A landscape with many peaks, sampled at points; each row gives a point and its height.
A climber steps from a point to the highest of its 6 nearest points, and stops where none of them is higher. Distance is the straight distance between rows; heights are no part of it.
Q_370 height 660: 109  95 111 100 110  69 115  87  95 111 111  93 114  94  85 126 111  82  96 117 105 110  91  90  90 117  89
Q_22 height 359:  66 110  91  85 107 133  85  91 120  69 120  94 107 100  75  78  94 105  87 108 107  89  91  57 106 112 100
Q_55 height 440:  66  90  94  67  89 119 107  95  90 101  78 108  98  94  96  81  96  98 125 106  87  98 127 103 109 106 120
Q_61 height 514: 116  75  94 110  71  97  94 108 108 141  87 110  77 101 116  66 107 119  96  92 115 120 106 118  97  86  86
Q_72 height 565: 107  96 112 115 117  79 124  88  99 119 113  89 112 108  81 137 100  90  89 110 113  97 100 112  90  97  85
Q_850 height 281: 114 103  99 136  70 123  92 117 120 109  76  87  73  94 100  62 107 134 108  78 118 100  98 123 105  95  96
Q_836 height 580:  98  77  98  96  85  90  95  97 106 104  84 109 101  94  77  80 124  90 113  84 113 110  83  88  82 114  95
Q_51 height 280:  99 113 108 118 120 121 109  89 113  85 118  85  99 103  87 119  85 109  98 110 112  94 130 122 105 101 101
Q_103 height 582: 110 118 102  94  97  89 111 116  84  84 107  98 101 113 144  94 107 102 119 122  69 103 108 134 117  87  92
Q_852 height 732:  97  93 101  89  96  55 120  90  84 119  97  98  93  80  94 125  94  85 125 109  90 110  87  75  89 105 101
Q_318 height 585:  86 113  98 129 114  94 109  86  90 105 113  91 156  89  59 114 106 100  79  85 117  84  88  67  84  95  59
Q_702 height 612: 123 102  97  95  88  82 100 129  83 124 107 110  85 110 121  84 121 108 109  87  85 103  94 138 123  81  81
Q_202 height 616: 124  85  95  94  90  80  80 108  93 121  85 122  98 102 105  86 134  94  82  77  97 110  72 113 101 103  82
Q_977 height 523: 114 120 117 145 114 109  94 108 122  74 123  89  91  98  87 111  92 109  94 100 110 101  99 126  91  98  84
Q_640 height 638: 106  94 117  72  95  69 131  94  90 115  99 102  98  96 119 111 102  85 125 121  88 118 105 112 108 101  93
Q_346 height 782: 121 105 121 135 119  99  99 110 113  97 120 101 120  99  96 126 101 106  57  86 121 103  84 114  67  93  67
Q_488 height 656: 133  81  78 100  78  76 108 125  85 126 104 120  81 115 140  95 110  95  91 108 100 112  93 108  99  74  87
Q_229 height 187:  92 109  95 108  90 132  96 110 120  89 109  96  68 103 137  71  71 105 110  94  99  99 126 124 131  87 127
Q_685 height 319:  96  94  93  98 109 128  90 103 118  95  94 102  74 119 138  81  83  94  99  86  95  90 106 102 108  91 137
Q_209 height 663: 117  92  98  96  96  70 106  99 101 111 101 105 107  96  96 113 112  82  95 101 111 111  82  82  72 113 100
Q_470 height 560: 121 111 102  96 104  83  85 106  97  97  90 100 100 105 108  95 133  87 109  84  92 101  84 129 113 106  90
Q_312 height 498:  98 115  97  82 107  95  95  91 100  73  90 101 106  87  92  88 110  88 116  93 102  99  90  98 108 112 110
Q_258 height 657: 117  98  82  83  80  51  90 116  69 117  85 118  93  86 112 116 109  79 100  83  91 117  56  70  90  98  95
Q_910 height 524:  74 114 104 110 121 115  84  77  70  87  81  84 150  92  93 130  79 120  74 104  89  73 116  66 102 101  91
Q_701 height 338:  96 102  93 121 121 122 117  78  98 100 112  90 116 119  63 121  89 107  97 110 101  94 128 105 107  94  89
Q_222 height 202: 115 109 107 134  94 110 102 109 128  86 104  88  76  97  94  99  97 116 108 107 123 104 114 121 106 104  99
Q_344 height 491:  78  83  90  72 111 120  93 107  95 115  88 116  74 110 126  83  93 105  91  74  93  81 100 103 110  88 141
Q_966 height 501:  91  77  94  81  82  94 113 101  92 135  82 114  95  96  87  82 118  90 133  85 102 118 102 108 103 104  95
Q_106 height 477:  73 106  84  73  96  98  89  90  74 100  75 114  93  87  81  84  98 104 133  85  92 101 111  82 122 103 113
Q_315 height 446: 104 104 106 120 123 107 112  81 103  93 116  91 127 103  61 123 108 104  84 106 112  88 105 100  90 104  76
Q_812 height 574: 111  60  87 130 108 105 114  92 117 127 108 109 103 113  67 126  93 101  65  97 113  99 108  80  79  84  74
Q_115 height 420:  67  82  98  78 100 127  97 105  99  84  95 110  86 106  97 101  94 105  97 121 101  69 114  64  98 107 138
Q_639 height 479: 118  94  91 124  78 100  84 125 106 138  83 105  72  95 123  68 117 130 103  88 109 107 102 128 121  91  77
Q_271 height 685: 111  87  82  74  76  67 121 117  89 134 105 113  79  91 115 120 105  67 102 107  86 123  84  86  86  93 105
Q_955 height 459:  81  71  98  93  74 113 101  99 126 120  91 104 102 103  63  67 115 114 131 102 101 109 104  94  83 111  98
Q_44 height 261:  91  90 106  93  99 117 121  91 112 100 109  92 100  98  90  90  96 109 122 127 111 101 135 108 106 111 114
Q_364 height 543:  91 105  89  67 110 113  79 114  75 107  98 116  81 101 129  89 103 103  94  71  69  90 104 123 132  98 122
Q_99 height 799:  83 124 122 119 128  87  96  86  78  98 100  79 152  87  89 124  85 100  72  99 102 103  82  88  95  99  81
Q_784 height 502: 103 127 108  95 113  95  83 104  94  71  96  98 108 102 124  99 111  87 105 103  85 103  93 113 106 111 111
Q_324 height 659: 125  85  74  88  75 100  94 103 100 113 104 108  81 101 123 110  79  72  72 120  91 129 116  84  84  97 117
Q_785 height 581: 107 111 120 108 112  82 100  96 102  93 106  94 124  93  97 118 105  87  87 108 105 105  83 106  81 115  91
Q_542 height 515:  74 111  94 103 121 114  96  78  86  79 105  91 137  95  66 113  92 107  91 108  98  81 110  60 103 113  90
Q_255 height 579: 122 121 110 111 109  90  94 115 105  83 104  95 107 106 112 106 108  90 101 103  97 109  84 126  97 106  90
Q_571 height 749: 100 129 114 109 120 121  83  97 115  56 107  95 119  89 105  99  90  91  88  95 102  96  91 110  95 116 104
Q_974 height 409:  92  95 106 100 100 130 103  84 124  83 117  87 107 110  53  97 111 106 100 115 114  96 118  93  96 108  95
Q_960 height 201:  80  86  92 109 123 141 103  98 120  84 121  93  85 118  96 110  77 119  73 117 109  73 129  90 101  91 121
Q_411 height 488:  75  96 109  85 109 108 106  77  90  88  93  97 108  88  88 113  97 100  97 130  92  82 130  77 104 110 118
Q_655 height 348:  80  98  98  89  84 128 102  97 120 102  99  91  83 104  88  65  88 110 126 103 103  98 122 110 107  99 120
Q_660 height 670:  99 116 122  97 106  63  98  84  78  95  94  90 123  82 104 125  93  92 103 119  95 102  86  87  98 116  98
Q_117 height 842: 132 100 107 132 111  85 102 102 108 117 117 102 102 119 101 139  77 101  50  99 120 102  92 105  72  80  77
Q_365 height 455:  88 102  92  79 110 123  84  90 105  75  90 104  91  99 109  79  99  97 104  87  98  93 103  86 106 100 131
Q_735 height 486: 108 123 115 119 126 104 106 101  95  86 116  93 100 105 114 125  83 103 101 123  93 100 123 135 100  96  96
Q_497 height 602: 123  98 100 101  80  72 121 117  96 111 114 103  84 113 131 109 108  94 117 120 106 113  97 126 101  88  86
Q_803 height 469:  92  99  95 113 125 110 114  74  85  98 106  83 133 107  63 128  97 101  96 106  96  86 111  86 100 102  77
Q_446 height 401:  93 105 109  90 115 116  98  86 102  79 102  97  99 105  92  97  98  99 101 112 103  90 114 101 102 107 115
Q_368 height 307: 109 105 108 146  93 132  92 111 145  72 109  81  69  87  73  89  86 132  91  87 124  95  97 107 101 102  87
Q_460 height 519:  82 104  99  88  95  96  92  90  79  74  82 115 101  85 100 108  95 104 107 110  96  82 117  52  97 115 132
Q_619 height 651: 133  92  76  81  87  63  85 119  70 118  93 118  89 109 124 103 114  85  75  88  82 112  62  89  97  90  91
Q_342 height 425: 102 108 100  96  98 126  95  96 129  69 104  88 101 102  75  71 103 102 105  88 109  92  88  98 105 109 107
Q_860 height 662:  98  82  91 102  85  58 102  91  92 112  94 113  98  80  88 111 111  85 118  86 107 107  76  60  81 114  97
Q_387 height 500:  80 107  92  63 103 110  81  93  75  98  78 110  87  89 107  83 100  98 114  73  87  90 103 102 118 102 125
Q_721 height 461:  82 100  90  73  89 113  89  94 107  88  86 100  93  97  72  73 114  97 125  92 101 100 100  91 108 115 114
Q_291 height 487: 107 121  94  89 110 111  77 102 101  96  98  98  91  98 104  72 111  96 104  71  87  95  94 128 122 100 110
Q_333 height 480:  84 113 101  90  83 117  94 105 107 146 102  91  83  90 104  63  96 127 114  69  99 101 114 146 129  92 106
Q_599 height 429:  92  99  99  69  80 104 108 100  82 112  96 101  89  95 111  82 108  95 128  93  96 115 124 134 124  95 105
Q_125 height 497:  72  82  98  81  83  91 130  97  88 128  84 115  99  86  90  84 113  91 146  94  91 123 113 105 107 102 100
Q_931 height 681: 133 109 107 110  99  78  84 117 105 100 111 110 115 110 128 113 115  86  71 104 104 112  56 102  74 101  79
Q_245 height 321:  83  78 106 112  82 121 117  99 127 105 110  89 100 108  64  81 103 118 123 119 117 109 124  94  95 108  93
Q_29 height 573: 113 103 102  68  90  68 127 112  70 115 109 100  99 106 128 108 109  81 129 113  78 114  81 120 114  85  85
Q_155 height 715: 121 118 119 149 123  91  98 115 101  91 122  90 109 105 102 141  84 114  91 105 103 105  94 138  85  85  72
Q_160 height 223: 110 123 110 112 106 113  92 102 134  68 105  92 113  89 101  95 126  90  91  85 110 100  77 116  93 109  91
Q_697 height 336: 132  84 110 128  88 100  94 114 119 108  90 104  78 107 113  85 111 115  96 102 127 112  94 114  95  93  85
Q_230 height 625: 126 110 108 110 101  76 106 121  86  90 115  95 110 119 121 109 112  98 105 119  83 111  77 128  93  95  90
Q_94 height 739: 109  95  79 124 114  95 117  95  95 128  97  75 132 112  78 146  82  80  81  88 102  96  85  85  76  75  81
Q_90 height 839:  93  97  90  88 101 123  88 110 108 118 102 105  73 105 142  73  76 106  93  71  76  92 116 127 138  80 128
Q_275 height 744: 127  87  94 110  87  84 116 108 106 117 111 113  82 109 112 127  92  87  71 113 118 111 105  96  78  95  97
Q_252 height 596:  85 113 131 109 122  83  96  75  66 100  88  82 140  84  93 128  77 115  91 116  86  95  96  80 100 112  91
Q_544 height 482:  60  94  89  85  77 109  79  93 110  88  87 104 102  92  49  65 115 106 128  92 101 102  86  61 100 119  97
Q_597 height 594:  90 108 112  99 101  75  97  75  89  79 100 104 120  83  81 104  96 101 115 111 102 101 100  63 100 119 101
Q_428 height 57:  95  92  94 123 123 143  97 101 141  71 117 103  75 113 115  86  62 115  88  96 108  87  99  88 101  91 124
Q_305 height 394:  96 105 101  81  86 113 104  96 106 100  97  98  91 104  98  76 102  99 123  97 109 104 116 124 114  98 108
Q_677 height 517:  93  87  98 101  87 111 101  97 132  90 102  94 109  97  56  80 124 101 100 100 114  95  83  82  92 120  86
Q_272 height 297:  91  94  96 101 122 130 103 106 118  80 105 108  86 113 123 103  84  98  73 100 102  75 101  89  91  93 143
Q_752 height 408: 109  58  88  86  65  84 113 107 113 149  94 118  89  98 115  84  95  89 105  88 110 127 107  98  81  87 102
Q_942 height 426:  74  95 100 121 126 112  95 107 109  80 109 100 108 103 119 123  82 100  62  92 104  52  90  59  82  96 130
Q_266 height 478:  69 101  93 103 118 122  95  94  86  92  98 101 125 108  78 127  89 113  66 112  87  61 115  56 102 104 112
Q_612 height 609:  96 121 122  87 101  78  88  96  65  77  78  98 120  87 125 125  94  99 112 121  79  89 104  84  98 112 115
Q_842 height 624: 130  79  77  82  78  96  92 115  95 135  93 118  78 115 134  86  95  98  80  99  96 126 104  97  96  82  92
Q_198 height 525: 106 115 103  95  92 102 107 106  98  82 104 101  84 106 140  91 101  99 116 108  87 105 120 135 128  86 104
Q_450 height 617: 111 121 104  76  98  56  99 103  59  99  84  96 112  91 128 110 107  96 124 106  71 108  70  96 109  98  89

Where does a climber stop that starts at each point below?
Q_22 | Q_117
Q_272 | Q_90
Q_115 | Q_852
Q_428 | Q_90
Q_198 | Q_117

Call two points neighbours if one is among the 6 nearest of the other. Go from one point of each pair to the other, from neighbour to neighbour, staying as high as possible. Name the lowest point that can't be avoided.
Q_90 and Q_99 | Q_291
Q_117 and Q_99 | Q_209
Q_99 and Q_852 | Q_660
